Points on a hilly landscape, in no order, each with its height.
From any point a ball takes the steepest step (drop divided by distance) to one of its 3 nearest points. It stops when none of these is lower. Distance is the straight distance between rows; heights are no part of it.
Deto h=2.08: [ 19 -35   5  50 -20 -51 -13   5  14   4  10 -21 -34 -17   3   5   9   7
 -12  42  12 -14  37  16  19  -5  15  44  22 -27  15 -26 -37  -3 -22  15
 -11 -52 -20  21 -56  35 -34 -18 -30   4 -13 -24 -17   2  18  20  24  23
  27  43  -1]
paser h=3.06: [  5 -10   3  28  -9 -13  -7  14 -11 -10 -12 -22  -4  17 -12   2   7   6
 -10  13   3   7  13  11 -10  -7  11  21  -3 -27   8  -9 -14  -2 -19  10
 -20 -24  -6  16 -17  18 -19  -9  -2  -5  -1 -20  -6 -12   1   0  -4  -4
  18  24  -4]
buz h=2.50: [ 21 -20  19  29  -2  -3 -31  11   2   5 -33 -10 -26 -13   2   6 -19  11
 -10  23  14  -6 -14   6 -10 -17   8 -16 -27 -55  40 -19  29   1  -4  28
 -29 -11   4  -5 -11  -3 -24  -6 -10 -15  13 -12  23  20   1   0 -13 -11
  11  -4 -16]
virik h=6.62: [ 11  18   3 -50  22  42   0  -1   1   8 -24  48  16  22 -17  -1 -22 -26
   1 -27  -7  10 -54 -22 -28 -11  -5 -58 -35  21  -3  12  59  10  49 -23
   1  61  22 -19  40 -35  22  28  29 -18  18  26  16   9 -13 -13 -29 -19
 -22 -50 -29]
sizo h=2.38: [ 21 -15  13  35  -8 -13 -21   9  -6  -6 -21 -20 -24  -1   0   0  -7   9
 -13  19  12  -6  -7  11 -13 -21   9  -2 -21 -48  30 -12  14   2  -3  19
 -31 -12  -3   4 -10   4 -25 -14 -16 -16   6 -17  10   9   0  -5 -11 -12
  19   1 -12]
Maf h=7.34: [-19  15  -4  17  -7 -34  31 -20   1 -21  53 -14  -3 -23  35  -9  45  -5
  10  -8 -11 -17  58  10  30  10  -1  55  52  42 -18   0 -52 -18 -21 -28
  30 -28 -18  19  -1  15  21 -20 -25  39 -19 -22 -31 -35  -8   1  40  40
  -5  21  57]
sog h=2.80: [ 14 -19  12  -2   3  18 -40  20  -2  11 -52   4  -5  -1  -5   8 -41   0
   0  22   0   2 -44  -4 -24   3  -5 -29 -47 -49  28 -29  40  13  16  28
 -39  -3   7  -7  -2  -2  -6   7  15 -26  11   7  32  32   1   4 -18 -15
  -4 -14 -21]
doza h=3.70: [ -4  14   0 -16   1   1  20  -7 -11   2  20   2  13   6  -4  -6   4   8
  -4   9   6   9  15  -4  -2  -1  -7 -15  -2   6  -1  15  -4  -4  -3  -8
  13  11   3 -10   8 -10   1  13   1  17  -2  -1 -11  -3  -3 -13   0  -8
  -5  -4  13]
Rig h=9.00: [  3 -15  14 -21   8  44 -43  12  -6   1 -47  18  27  13 -24  14 -52   2
   5   0   5   9 -61  -6 -17  -8 -11 -61 -68 -33  22  -3  60  10  56   2
 -22  45   8  -7  10 -20   8  24  16 -38  12  21  21  42  13  -6 -32 -37
  -4 -38 -57]
kag h=8.64: [ -4  -2   1 -18  11  35 -27  13  -2   5 -42  11   9  12 -14   7 -43 -10
  11  10  -7   4 -43  -6 -16  11 -14 -34 -44 -30  12   0  36  10  28  16
 -20  18  12  -4   4 -19   0  13  14 -27   3  18  23  29  10   2 -20 -17
  -4 -16 -30]
pudak h=9.35: [  5 -17  10 -11   3  28 -40  18 -10  11 -52  10  11   5 -14  13 -46  -4
   8  17   0   5 -53  -3 -26   0 -12 -36 -54 -38  19 -15  44  14  34  18
 -38  13   4  -3   5  -8   1  12  20 -36   6  14  26  38   4   0 -23 -22
  -4 -23 -36]
gufov h=5.42: [  2   0  -5   6  -7  -4   1  11 -15  -7   5 -16  10  17  -7  -4   7  10
  -2   8   7  14   9   1 -10  -4   7  -3 -10 -20   5   3 -14  -6  -7   6
  -5 -11  -3   4  -3   2 -11   3  -3   1  -6  -6 -13 -12   4  -4  -5 -12
   9  15  -1]
gal h=7.36: [-10   7   1 -25  17  41 -17   5   4   5 -31  15   5  19 -15  -2 -41 -12
  11   4 -10  -2 -38  -6  -9   9 -14 -37 -39 -21   9  10  35   7  26  11
  -9  25  12  -6   8 -22   4  18  19 -19   8  23  19  24   8  -1 -16 -12
  -9 -15 -26]
Toza h=8.56: [ -8   3  12 -32  14  48 -20   4   2   7 -37  33  13  28 -25  -1 -46 -12
   3   0  -8   3 -50  -3 -18  -2 -16 -54 -50 -11   8  18  50   5  49  -3
 -11  45  16  -7  17 -29  12  21  21 -29  10  21  19  28   4 -19 -26 -19
  -7 -30 -42]
segoz h=2.51: [ 13 -12   9  30  -8 -13 -12  13  -9 -10 -14 -23 -14  12  -5   0   0   7
  -9  13   7  -2   1  13 -14 -15  12  10 -16 -41  22 -11   4   1  -8   9
 -25 -18  -5   9 -15   8 -21 -11  -9 -15   2 -15   3  -1  -2 -10 -10 -11
  19   9  -8]
donam h=2.15: [ 16 -23  13  51  -9 -32 -17   5   5  -5 -11 -22 -22   2  -8  10  -4   5
 -14  25   1 -16  23  22  -1  -7   9  36   2 -35  22 -16 -17   7 -21  17
 -23 -34 -20  19 -38  25 -28 -12  -6  -7   0 -19  -7   1   8  11   1   4
  23  24  -9]
Kez h=2.04: [  4 -17   1  41 -17 -46   3  -5   7   7  25 -24 -34  -5  17  -8  25   6
   0  32   0  -7  36  15  19 -10  19  45  39  -4  -3 -26 -48  -8 -15   8
  -9 -66 -13  18 -36  34 -36 -26 -38   8 -18 -38 -15 -18   9   7  29  33
  16  56   5]
suvo h=7.43: [-24   9  -3  28 -12 -43  33 -14  -1 -18  65 -19  -8 -22  37  -6  46  -6
  13  -7  -5 -14  57  18  28   8   1  53  49  36 -18  -3 -67 -20 -31 -16
  30 -36 -32  23  -7  13  14 -13 -26  37 -23 -29 -39 -37  -2   6  42  44
  -3  27  50]
Tif h=5.17: [ -5  14   1 -33  25  41   6  -1  11  11 -16  18  -1  13  -8  -4 -23 -11
  -2 -14 -11  -6 -26  -5  -5   1 -12 -36 -20   0  -3  19  34  13  14  -2
  10  33  20 -19  15 -19  11  18  24  -6  10  29   8  19  -2  -6  -9  -7
 -16 -20 -15]
las h=7.72: [ -7   0  -9   9  -8 -18  12  -2   2  -3  18  -4   3  -7   1  -4  22  10
  -5   2  -5  13  32   7  20  16   7  19  39  26 -10  10 -44 -17 -21  11
   7 -20 -12   9   5   6   0  -8 -15  18 -16  -8 -18 -16   3  19  10   7
   7  26  11]
Potu h=5.64: [  1  20   4 -41  27  43   3   0   3   6 -20  35   8  17 -13   1 -19 -23
   1 -32  -9   2 -40 -16 -23  -5  -8 -40 -24  23  -9  13  48  17  26 -22
   1  53  21 -19  30 -32  22  26  33 -12  21  29   9   7 -16  -6 -25 -15
 -22 -42 -17]
voda h=8.70: [ -7   7  -5 -20  13  38 -15   9   7   3 -26   4   3  14  -8  -2 -34  -8
  12   2  -4   0 -33  -6  -6  10  -9 -32 -33 -31   9   8  29   5  16  16
  -4  19  15 -12   1 -18  -2  14  13 -15   7  18  19  24   9   2 -11  -8
  -5 -10 -19]
vugir h=4.99: [  1   7  -9 -14   3  19   4   6  -3  -4  -3 -12   2  13   3  -7 -12   3
   7   3   6   7  -6  -8   1   0  -1 -31 -20 -29  12  10  13   2   4   8
  10  13  12 -16   4  -9  -5   9   0  -1  -1   7   4  10  10  -9   2 -12
  -1  -1  -6]
Terop h=2.61: [ 10 -27   3  43 -14 -39 -13   4   9   2   3 -21 -24  -5  -4   4  13   7
 -10  23   2 -10  31  18  19   0  15  44  22 -20   4 -18 -31  -4 -24  14
 -11 -49 -14  21 -47  37 -30 -18 -19   2  -5 -22  -5  -2  12  14  17  18
  24  41  -8]
norom h=3.53: [  2  24  -9 -42  12  30  15 -10   1  -2  -1  26  23  -8   2  12   1 -17
  15 -54   7   1 -26 -24  -8   6 -11 -18 -11  37 -30  17  36  20  17 -26
  22  47  20 -27  22 -17  39  11  37  -5  22  23  15   2  -8  -3 -12  -9
 -20 -44   2]
zipe h=6.61: [-11   6  -6   1  -6 -19  18 -20   2  -4  25   5   6 -17  11 -11  28   9
 -12 -16 -10   2  28   0  16  10  -8  32  47  47 -19  17 -21 -19 -24 -19
  22   9  -8   4  16  -3   9  -9 -12  27  -3   0  -6 -19 -11  -2  15  13
  -6   5  43]
gato h=2.56: [ 24 -52  10  60 -17 -59 -21  13   6   7   8 -25 -40 -22   5  11   1  18
 -15  50  17 -20  32  24  18  -9  14  37  17 -41  32 -31 -44   1 -26  26
 -19 -49 -29  24 -57  37 -36 -18 -33  -4 -14 -13 -33   6  12  30  26  26
  28  41   7]
tivi h=2.24: [ -5  -7 -13  22 -14 -24  12   3   6  -1  22 -13 -15  -7  13  -9  37   7
   4  10  -5   5  31  12  25   3  19  27  43  15  -9 -12 -55 -12 -20  17
   1 -52 -11  15  -9  24 -11 -21 -28   8 -24 -18 -21 -18   1  13  23  19
  12  43   5]
suv h=3.32: [ -2  34  -3 -43  13  35   5  -5   2 -11  -8  30  37  -2   0   7  -7 -17
  25 -64   2   4 -36 -34 -17  11 -10 -23 -17  41 -29  27  44  16  28 -34
  22  60  13 -24  37 -33  39  16  46  -1  28  22  23  -3  -8 -11 -24 -19
 -30 -57  -9]
San h=9.34: [  1 -12  11 -19   6  39 -38  10  -7   3 -45  15  18  11 -20  12 -50  -6
  10   9   0   6 -56  -3 -23  -2 -15 -45 -59 -32  15  -3  45  10  45   8
 -30  27   7  -3   8 -18   4  18  20 -36   5  20  23  40   9  -5 -27 -30
  -2 -27 -42]
nir h=7.16: [-13  13  -7  14  -8 -30  25 -14   4 -16  35  -4   1 -21  28 -10  38   5
   2  -6 -12 -10  48   8  30  10   0  42  54  43 -11   4 -50 -18 -18 -13
  25 -22 -15  12   9  12  16 -25 -24  29 -21 -11 -28 -25  -7   6  33  26
   0  14  39]
vitep h=7.30: [-15  10 -10  17 -12 -32  25  -9   3 -14  44 -10  -8 -18  32  -9  42   1
   9   2  -9 -10  45  13  29   8   6  36  51  36  -9  -2 -58 -17 -23  -1
  20 -35 -21  14   6  12  11 -22 -28  26 -28 -17 -35 -27  -5   9  31  28
   6  25  33]
sebun h=6.19: [-16   9 -15 -11 -10 -12  19 -20  -2   1  29   2  14 -11   5  -5  22   3
  -7 -28  -3   9  10 -11   1   8  -9  34  35  54 -25  14  -9 -10 -18 -32
  25  22  -4   4  16  -8  12  -3  -8  26   5   3   7 -28 -14 -10   3   9
 -16  -5  48]
Rumel h=2.64: [ 17 -12   1  19  -5   6 -22  17  -3  -2 -26 -16 -16  -1   1   0 -12   7
  -3   9  10   3 -20  -1  -8 -13   6 -15 -25 -50  26 -16  25   1  -3  20
 -22  -6   8  -4  -8  -1 -21  -5  -8 -15   8  -6  20  12   3  -6  -7 -12
  11  -2  -9]
fos h=2.46: [ -3 -14  -7  36 -12 -44  12   2   8   5  33 -27 -32  -3  23 -15  37   9
   3  22  -3  -4  38  14  15 -11  18  43  46   9  -9 -26 -58  -9 -21  10
  -5 -69 -15  16 -28  30 -32 -24 -37   9 -21 -35 -23 -24   4   7  30  31
  12  58  10]
duri h=4.84: [ -4  18   2 -36  28  41   7  -3  12   9 -13  23   3  11  -7  -2 -17 -19
  -2 -25 -10  -4 -27  -8 -10   1  -9 -36 -15  13 -12  15  39  16  15 -11
   8  43  23 -20  19 -22  20  18  31  -6  15  30  11  13 -10  -4 -11 -11
 -16 -32 -13]
baz h=7.04: [-12  14  -6  11 -10 -27  21 -17   5 -12  28  -3  -1 -22  22 -11  37   8
  -4  -6 -12  -5  41   6  30  13   0  37  53  39 -11  10 -45 -19 -19 -11
  22 -13 -12  12  13   7  16 -23 -22  27 -16  -6 -24 -20  -3   6  29  21
   4  13  38]
fofi h=2.67: [ 12 -14  12  37  -7 -22 -16  10  -7 -10 -13 -23 -14  11  -9   4   1   7
 -12  16   2  -5  11  17 -11 -12  13  26  -5 -36  18 -11  -6  -1 -13  12
 -27 -24 -10  15 -23  18 -22 -12  -6 -11   3 -21  -1  -4   1  -3  -5  -6
  19  16  -9]
Pazu h=3.85: [ -1  14   0 -28   7  12  20 -11  -4   4  15   4  11   3   0  -2   2   5
  -3   1   8   1   4  -7   2  -6  -9 -24  -5   4  -2  12  15   6   5  -8
  22  18  14 -21  11  -6   8   9  10   9   2  11  -1   8  -2 -16   3  -7
 -10 -12   8]
deza h=9.31: [  8 -24  15 -13   3  28 -46  19 -13   7 -54   9  16   5 -17  15 -49   0
   2  12   0   5 -60  -7 -25  -4  -7 -43 -62 -42  25 -22  53  17  36  14
 -41  17   2  -5   6 -11   3  16  21 -38   8  19  26  47   7   2 -24 -34
  -4 -33 -43]
daf h=5.01: [ -6  16 -12 -33  -2   4  28 -21 -11  10  29  10  22  -7   2   4  12  -4
   5 -14  11   4  -1 -17  -6  -4 -10   5   8  45 -20   6  10   5  -2 -31
  25  25   9  -8  11  -5  19   2   6  15   5   7  11 -22 -12 -17  -4   1
 -18 -24  34]
mebo h=4.49: [  2  20  -2 -36  10  24  20 -11  -1   9   5  11   9  -7   0   6   2  -7
   2 -22   7  -3 -10 -12   0  -3 -10 -24  -3  22 -15  12  31  16   7 -17
  23  35  22 -24  14  -5  24  11  22   1  11  23   8   7  -8 -10   0  -8
 -15 -31   8]
mari h=7.58: [-15  -1  -8  30  -8 -45  23  -2  -1  -6  51 -27 -19 -12  36 -12  43   5
  12   7  -2  -4  43  16  22  -8  13  40  49  29 -14 -18 -72 -13 -29   6
  13 -56 -27  18  -5  17  -8 -18 -28  23 -30 -27 -38 -35  -4  10  36  38
   3  46  27]
dod h=4.16: [ -5 -16  -6  20 -10 -18   3   6   3   0  11 -13 -10  -2  -2  -4  29   9
  -6   7  -2   6  29  12  18   7  18  28  31   5 -14 -11 -46 -15 -24  16
  -3 -43  -6  15 -15  26 -13 -14 -19   5 -14 -19 -12 -18   5  15  14  14
  17  43   0]
ralek h=7.02: [-10   3  -4   5  -4 -17  12 -11  -2  -1  23   5  11 -10   0  -9  21  15
 -11  -3  -4   8  31   5  15  13  -2  20  36  30 -13  18 -31 -18 -23  -2
  13  -2 -14   6  15  -2   2  -1 -10  24  -9  -5 -10 -15  -3   9   8   8
  -1  12  22]
pes h=3.54: [  6  -1  -9  -2   3  19 -21  18  -3   0 -27 -10  -6   6   0  -1 -21  -2
  10   6   5   9 -31 -11  -6   1  -1 -24 -29 -44  18  -7  25   2   5  22
 -10   4  13  -9  -2  -4 -12   3  -2 -19   5   6  18  14   9   1  -7  -9
   3  -5  -8]
Rov h=3.29: [  3  -4  -4  -6   6  27 -34  18  -2   9 -40   0  -2   4  -5   4 -35  -6
   9  11   0   2 -40  -9 -14   7  -8 -25 -41 -42  19 -16  33   5  15  27
 -23   5   9  -6  -3 -10  -8   7   8 -23   7   7  29  20   7   7 -15 -10
  -4 -11 -19]
Vis h=1.41: [ 14 -26   2  53 -21 -58  -2  -2   8   6  24 -21 -38 -15  11  -6  18   9
  -7  45   6  -8  41  13  18 -13  18  52  33 -19  10 -25 -50  -8 -17   7
 -13 -59 -18  21 -48  31 -43 -24 -41   6 -15 -34 -22 -11  13  16  32  35
  20  54   5]
mesam h=4.55: [  7   0 -11  -1  -1  15  -9  12  -6  -6 -12 -16  -3  10   2  -3 -13   4
   5   3   9   8 -15  -8  -5  -4   3 -23 -23 -40  16  -2  14   0   4  14
  -4   3  11  -9   0  -5 -12   0  -9 -10   0   1   5   4  11  -5  -1 -12
   7   2  -8]
Kodub h=3.10: [  4 -18  -1  29 -13 -25  -3   4   8   2   7 -16 -18   1  -4  -1  22   9
  -7  13  -4   1  31  12  17   2  16  35  30  -7  -7 -18 -33 -10 -20  13
  -6 -50  -8  16 -31  34 -23 -19 -19   0  -7 -22  -3 -10   9  14  18  14
  21  44  -5]
pag h=8.75: [ -1  -9  18 -25  10  48 -32   7  -5   5 -44  27  21  19 -26   5 -50  -6
   7  -1   0   5 -57  -6 -16  -6 -16 -59 -61 -21  17   9  57   3  56   1
 -12  44  12  -7  15 -22  10  26  17 -36  13  21  20  38  11 -12 -31 -29
  -5 -34 -51]
zuviv h=6.04: [ -8  13   2 -29  23  41  -4   1  10   5 -22  18   3  18 -14  -4 -33 -15
   5  -2 -14  -4 -33  -3  -9   6 -14 -37 -28 -10   2  18  34   9  22   2
  -2  28  17 -12  15 -24   9  19  23 -14   9  25  12  18   1  -5 -16 -11
 -10 -19 -23]
dimed h=6.11: [ -3  13  10 -40  25  45  -2   0   1  10 -31  37   7  24 -21  -4 -33 -21
  -6 -16 -13   2 -45  -8 -21  -5 -11 -51 -33   9  -2  17  50  11  39 -14
  -4  48  18 -13  28 -33  17  23  27 -19  13  26  11  17 -10 -13 -28 -14
 -17 -35 -27]
viz h=6.80: [-10   8  -4   7  -6 -20  15 -17   3  -6  22   4   6 -19  11 -10  28  11
  -9  -8  -7   3  35   3  22  13  -6  30  47  42 -16  19 -36 -21 -21  -9
  18  -5 -12   8  15   0  11 -13 -15  27 -11  -3 -15 -18  -7   5  18  14
   1  10  31]
takid h=7.47: [ -7   1  -5   8  -5 -14  10  -1  -6  -1  16  -1   8   0  -4  -5  18  12
  -9   2  -1  12  26   7  11  13   5  14  26  18 -11  12 -38 -19 -25   9
   6 -12 -12   7   2   1  -1   2  -7  20 -12  -6 -15 -15   2  11   3   5
   7  21  10]
zizu h=6.37: [  5   3  12 -46  17  48  -7   1   1  10 -30  47  10  26 -29  -3 -32 -20
  -4 -17  -5  11 -51 -13 -26 -10 -11 -65 -45   6   4  13  62   4  51 -16
  -3  61  23 -14  30 -32  17  28  20 -25  19  23  17  22  -9 -20 -28 -18
 -15 -44 -36]
gegis h=7.60: [-21   5  -6  28  -8 -42  29  -6   1 -13  57 -21 -11 -17  40  -8  43   0
  15   2  -5 -10  49  17  26   1   6  44  49  35 -16  -9 -73 -20 -33  -5
  24 -44 -33  17  -1  15   3 -18 -27  29 -26 -25 -40 -36  -1   9  36  40
   0  33  43]
lib h=5.67: [-10  17 -17 -39  -6   4  30 -21 -11   4  29  10  25 -11   6   8  11 -11
  13 -24  12   7  -8 -22  -5   1  -8   6   6  47 -24   4  13   7   5 -35
  30  27  14  -7  11  -3  25  -2   7  14   9   8  15 -25 -10 -20  -9   1
 -19 -27  36]
vos h=3.44: [ -7  10   4  -7  -1 -10  15 -12  -8   3  26   5  16  -1  -5  -6  10  12
  -8   6   1  10  22   0  -1   6  -6   7  19  21  -9  17 -17 -14 -16  -8
  14   7  -5  -1  12  -8   2  11  -1  26  -5  -2  -7 -12  -4  -5  -2  -1
  -6   3  23]
rav h=8.30: [ -7   3   8 -27  12  42 -19   8   1   8 -36  22  12  19 -19   0 -48 -12
   9   6  -9   3 -44  -5 -16   6 -18 -43 -45 -18   9  14  40   5  41   5
 -16  32  13  -5  11 -27   8  17  20 -27   6  22  19  28   6  -8 -25 -16
  -8 -21 -36]
sugig h=4.46: [ -1  18   2 -38  26  38  10  -2   8  10 -11  19   6   9  -5   1  -9 -15
   1 -30  -7  -4 -25  -9  -9  -1  -8 -31 -17  16 -15  15  38  18  13 -16
  11  42  20 -24  20 -19  22  19  35  -6  16  29   8  11 -12  -4  -8 -10
 -18 -35  -7]
zogel h=3.41: [  3 -14   2  28  -9 -19  -8  13  -4  -5  -6 -19  -5  13 -14   2  14   6
 -12   8  -1   4  17  13  -6   1  13  27   2 -20   2 -13 -22  -5 -20   9
 -18 -28  -5  18 -20  20 -19  -8  -4  -1   0 -20  -5 -13   2   6  -1   0
  20  26  -8]
Rak h=4.02: [ -2  12  -4 -24  12  25  13  -3   3   2   5   1   2   7   1  -4 -11   0
   3  -3   1   0  -4  -9   4  -1  -8 -33 -13 -12   1  15  19   7   8   2
  18  18  18 -19   6  -5   1  12  10   6   5  17   3  14   4 -10   3 -11
  -7 -11  -3]
Momav h=7.45: [-13   4 -10  24 -10 -34  25  -3   0  -9  44 -16 -15 -16  32 -11  40   4
  11   6  -6  -4  40  13  24   3  11  34  48  29 -10 -13 -62 -14 -26   5
  15 -46 -24  14  -3  18  -1 -20 -30  21 -30 -21 -34 -31   1   8  32  31
   4  33  25]
durok h=2.65: [ 21 -33   7  52 -17 -45 -18   8  14   4   0 -22 -30 -12  -5  11  -4   7
 -13  36   6 -17  31  21  12  -5  12  43  18 -37  23 -23 -32   2 -23  23
 -17 -44 -22  23 -54  33 -33 -17 -20   1  -6 -19 -13   5  11  23  11  20
  24  34  -5]
dusi h=2.44: [  7 -15   8  36  -9 -28 -16   8   2  -6  -8 -21 -18  10 -10   4   3   7
 -13  17  -4  -8  20  17  -1  -5  13  36   6 -29   8 -13 -17   1 -21  13
 -23 -32 -13  20 -34  27 -23 -15  -7  -3   1 -22  -4  -1   3   6  -2   2
  22  27 -10]
Vada h=4.15: [ -1 -11  -2  22 -10 -19  -2  11  -3   2   3 -14  -3   9  -9  -3  21  11
  -9   4  -1   6  23   9   7  10  13  25  16  -6  -7  -8 -36 -11 -23  16
  -8 -32  -5  14 -15  23 -16  -6  -6   3  -6 -17  -8 -16   6  12   3   3
  17  37  -4]
gida h=3.49: [  3  28  -2 -39  19  36   9  -4   5  -1  -9  28  19   2  -2   6  -9 -22
  12 -51  -3   1 -38 -23 -18   4  -9 -28 -18  31 -22  20  45  21  23 -25
   9  54  18 -25  30 -32  32  21  41  -3  22  26  13   0 -12  -3 -21 -15
 -24 -50  -9]
rodap h=2.66: [  2 -19  -6  33 -18 -36   1   0  11   5  18 -22 -24  -3  11  -9  27  10
  -4  23   0  -1  35  11  23  -5  20  37  39  -4  -5 -23 -45 -10 -19  13
  -8 -62  -7  18 -33  35 -29 -25 -31   3 -14 -31  -8 -13   6  11  26  25
  19  50  -2]
temiz h=3.42: [ -4  31  -8 -43   7  30  14  -7   6 -13  -2  26  35  -9   2   9  -1 -18
  26 -61   9   4 -27 -32  -8  14  -9 -16 -14  45 -33  28  37  15  24 -32
  32  54  18 -26  29 -21  42  10  42  -3  25  21  26  -2  -1 -10 -16 -13
 -28 -47   0]
tenu h=3.86: [ -2  12  -3 -15   4  11  16  -4  -6   3  13  -7   9   9  -2  -6  -3   7
   1   8   7   5   5  -6   0  -4  -4 -23 -12 -10   4  14   7   6   4  -1
  17  12  10 -12   7  -5   2  11   2   6  -1   7  -5   8   1 -12   4 -11
  -3  -5   2]
lik h=7.27: [-17  13  -4  19 -10 -34  30 -14   5 -19  50 -13  -6 -21  36 -11  43   0
  12  -5 -10 -15  52  12  31   6   1  46  52  39 -14  -1 -55 -17 -23 -15
  27 -33 -22  17   2  11  15 -20 -29  32 -24 -20 -36 -30  -3   5  36  35
   0  22  44]
dafak h=2.20: [  6  30  -3 -45  18  37   6  -3   2  -3 -15  42  28  11  -5   2 -14 -22
  16 -49  -4   8 -49 -32 -27   0  -3 -41 -24  36 -19  20  53  16  43 -31
  11  62  14 -27  45 -40  31  26  36  -7  25  21  16   0 -14 -11 -30 -21
 -33 -57 -17]
gok h=2.10: [ 21 -18  22  46  -7 -28 -20   8  -1  -5 -21 -20 -27  -4  -3  12 -11  10
 -17  31   9 -19   6  23 -15 -17  14  15 -14 -48  38 -10   1   7 -10  20
 -37 -26 -15  10 -20   7 -29 -13 -16 -15   2 -17  -3  11  -1   0 -13 -10
  22   4 -13]
zal h=2.43: [ 12 -22   9  44  -8 -34 -15   5   7   0  -8 -21 -20   2 -12   9   6   7
 -16  22  -2 -13  29  16   4  -4  12  42  14 -29  12 -18 -24   3 -21  15
 -19 -41 -16  20 -39  31 -26 -14  -9   0   0 -20  -6  -1   8  11   5   8
  24  29 -10]
gaku h=1.32: [ -6   4  -3   0  -4  -8  10   3 -12  -2  16  -6  13  11  -8  -2   6  10
  -3  11   4  17  18   0  -4   1   2   2   2  -1  -3  10 -24  -9 -11   1
   5  -6  -5   3   5  -6  -5  11   0  15  -7  -7 -13 -15   4  -1  -2  -5
   4  15   6]
Desik h=5.81: [-12  11  -9 -18  -5 -11  20 -20 -10  10  29   7  19  -8  -2  -3  12   2
  -4 -11   5   9  10 -11  -4   1 -11  16  22  42 -18   9  -1  -9 -12 -27
  21  22  -1  -1  15  -5  13   4   0  25   7   2   7 -22 -12 -14  -3   5
 -16 -14  42]
simi h=1.33: [ 19 -25  16  52  -8 -35 -18   9   5  -7 -18 -22 -29  -1  -8  13 -12   9
 -17  33   2 -22  12  25 -13 -15  15  25  -3 -44  33 -12 -13  10 -18  20
 -35 -29 -21  19 -33  15 -27 -12 -10 -12   2 -14 -12   5   0  12 -11  -2
  24  14 -11]
vuvu h=9.26: [ 10 -29  16 -11   4  36 -49  19  -9   6 -57   8  16   2 -20  21 -49   4
  -3   5   4   6 -67  -6 -30 -11  -3 -54 -70 -43  24 -25  61  17  47   9
 -39  32   2  -7   9  -9   1  20  21 -38   7  22  22  54   4  -2 -31 -43
  -2 -38 -55]
Geno h=4.00: [  0  17  -9 -38   1  11  27 -17  -6   4  17  12  19 -11   3   5   8  -6
   9 -23  12   1  -7 -15  -2  -4  -6 -15  -2  34 -19   6  23  13   5 -26
  28  32  17 -21  13  -2  27   3  19   4   7  17  12  -6  -9 -15   0  -6
 -18 -30  22]
gud h=2.73: [  4 -18   4  35 -12 -25 -10   6   4   2  -1 -18 -14   6  -9   3  15   7
 -12  14  -3  -1  28  16  11   1  13  35  19 -17  -2 -17 -29  -6 -24  16
 -14 -40 -10  16 -33  32 -23 -14 -11   0  -2 -20  -5  -6   7  14   8  11
  21  37  -6]
Zisa h=3.82: [  0  21  -9 -42  19  34  14  -5   4   4  -9  21  16  -2   0   9  -4 -18
   6 -43   0  -2 -27 -18 -12   1  -9 -26 -11  31 -22  12  39  21  13 -21
  15  48  20 -25  22 -20  30  17  39  -4  17  30  12   8 -12  -1 -14 -13
 -20 -43  -3]
Gumu h=7.11: [-11   3  -7   9  -8 -21  15 -10   2  -4  24   4   1 -17  10  -9  27  12
  -6   0  -5   3  35   7  27  17   4  26  47  33 -12  11 -42 -21 -22   2
  15 -14 -14   8   9   3   6 -11 -18  21 -16  -4 -17 -13  -1  13  17  10
   3  18  24]
pega h=4.30: [  4   8  -8  -6  -3   7   9   6 -11  -6   8 -13   6  13   1  -3  -5   9
  -1  10   7  13   2  -6  -4  -3   2 -20 -15 -22   8  10   1   0   4   4
   7   4   6 -10   3  -6  -8   8  -5   4  -6   0 -10   4   6  -8   1 -12
   4   4  -2]
sep h=6.47: [-13   8 -13  -4  -9 -17  18 -22   3  -7  24   4  10 -16  13 -10  34   6
 -11 -29  -8   3  26  -8  10  11  -8  40  46  53 -22  18 -22 -15 -17 -27
  26  13  -6   7  16  -1  13 -12 -12  26   0   0  -4 -26 -16  -5  17  17
  -9   6  48]
rul h=2.70: [ 18 -19  11  10   5  10 -39  20   0  13 -45   1 -14  -6  -2   6 -32   4
  -4  20   5  -1 -32  -2 -17  -4  -2 -26 -39 -52  34 -28  38   8   4  28
 -33  -6   9  -8  -9  -3 -13   4   4 -16  14  -4  33  27   1   7 -17 -10
  -1 -13 -17]
kuzu h=5.52: [ -6  15  -7 -26  -2  -1  26 -20 -11  13  32   7  19  -7   0  -1  10   2
  -1  -6   9   5   7 -10  -5  -4 -10   3  10  36 -13   6   6   2  -7 -25
  23  20   7  -8  14  -2  18   3   4  20   4   5   4 -16 -13 -19  -4   1
 -16 -18  35]
lesof h=3.55: [ -4  24 -11 -44   4  24  22 -17  -2  -4  11  18  26 -14   6  14   7 -14
  20 -47  15   4 -17 -25  -1   6  -5 -12  -7  42 -28  16  29  14  14 -30
  31  41  22 -23  16  -9  37   2  27   1  14  21  19  -2  -5  -9  -6 -10
 -21 -42  13]
Suded h=4.35: [ -3  15  -3 -29  16  34   9  -3   8   8  -4   4   1   8  -2  -3 -13  -3
   0  -6  -2  -4 -12  -8   1  -2 -12 -34 -16  -9   3  15  26  13   6   3
  14  23  20 -19   8 -14   5  16  15   1  11  22   6  19   2 -10  -3  -9
 -10 -16  -9]
gezad h=7.63: [ -7   4  -9  12  -9 -22  17  -6   4  -7  25  -5  -5 -13  16  -6  33   8
   1   3  -7  -2  34  10  29  11   7  24  49  34 -11   3 -53 -19 -21   5
  13 -31 -15  12   8  10   3 -15 -22  19 -24  -9 -24 -18   1  15  23  16
   6  23  19]

For each start below, name the point where the ball stops.
lesof -> dafak
suvo -> daf
paser -> simi
gezad -> daf
Vada -> simi
Momav -> daf
gal -> gaku
mari -> daf
voda -> gaku

Call two points neighbours if one is among the 3 nearest of the other. Go from one point of each pair to the other, from neighbour to neighbour, staying as low as possible. Name the highest point that can't be avoided.
dafak and gaku -> Tif
simi and tivi -> Terop
gaku and Vis -> mesam
Vis and tivi -> fos
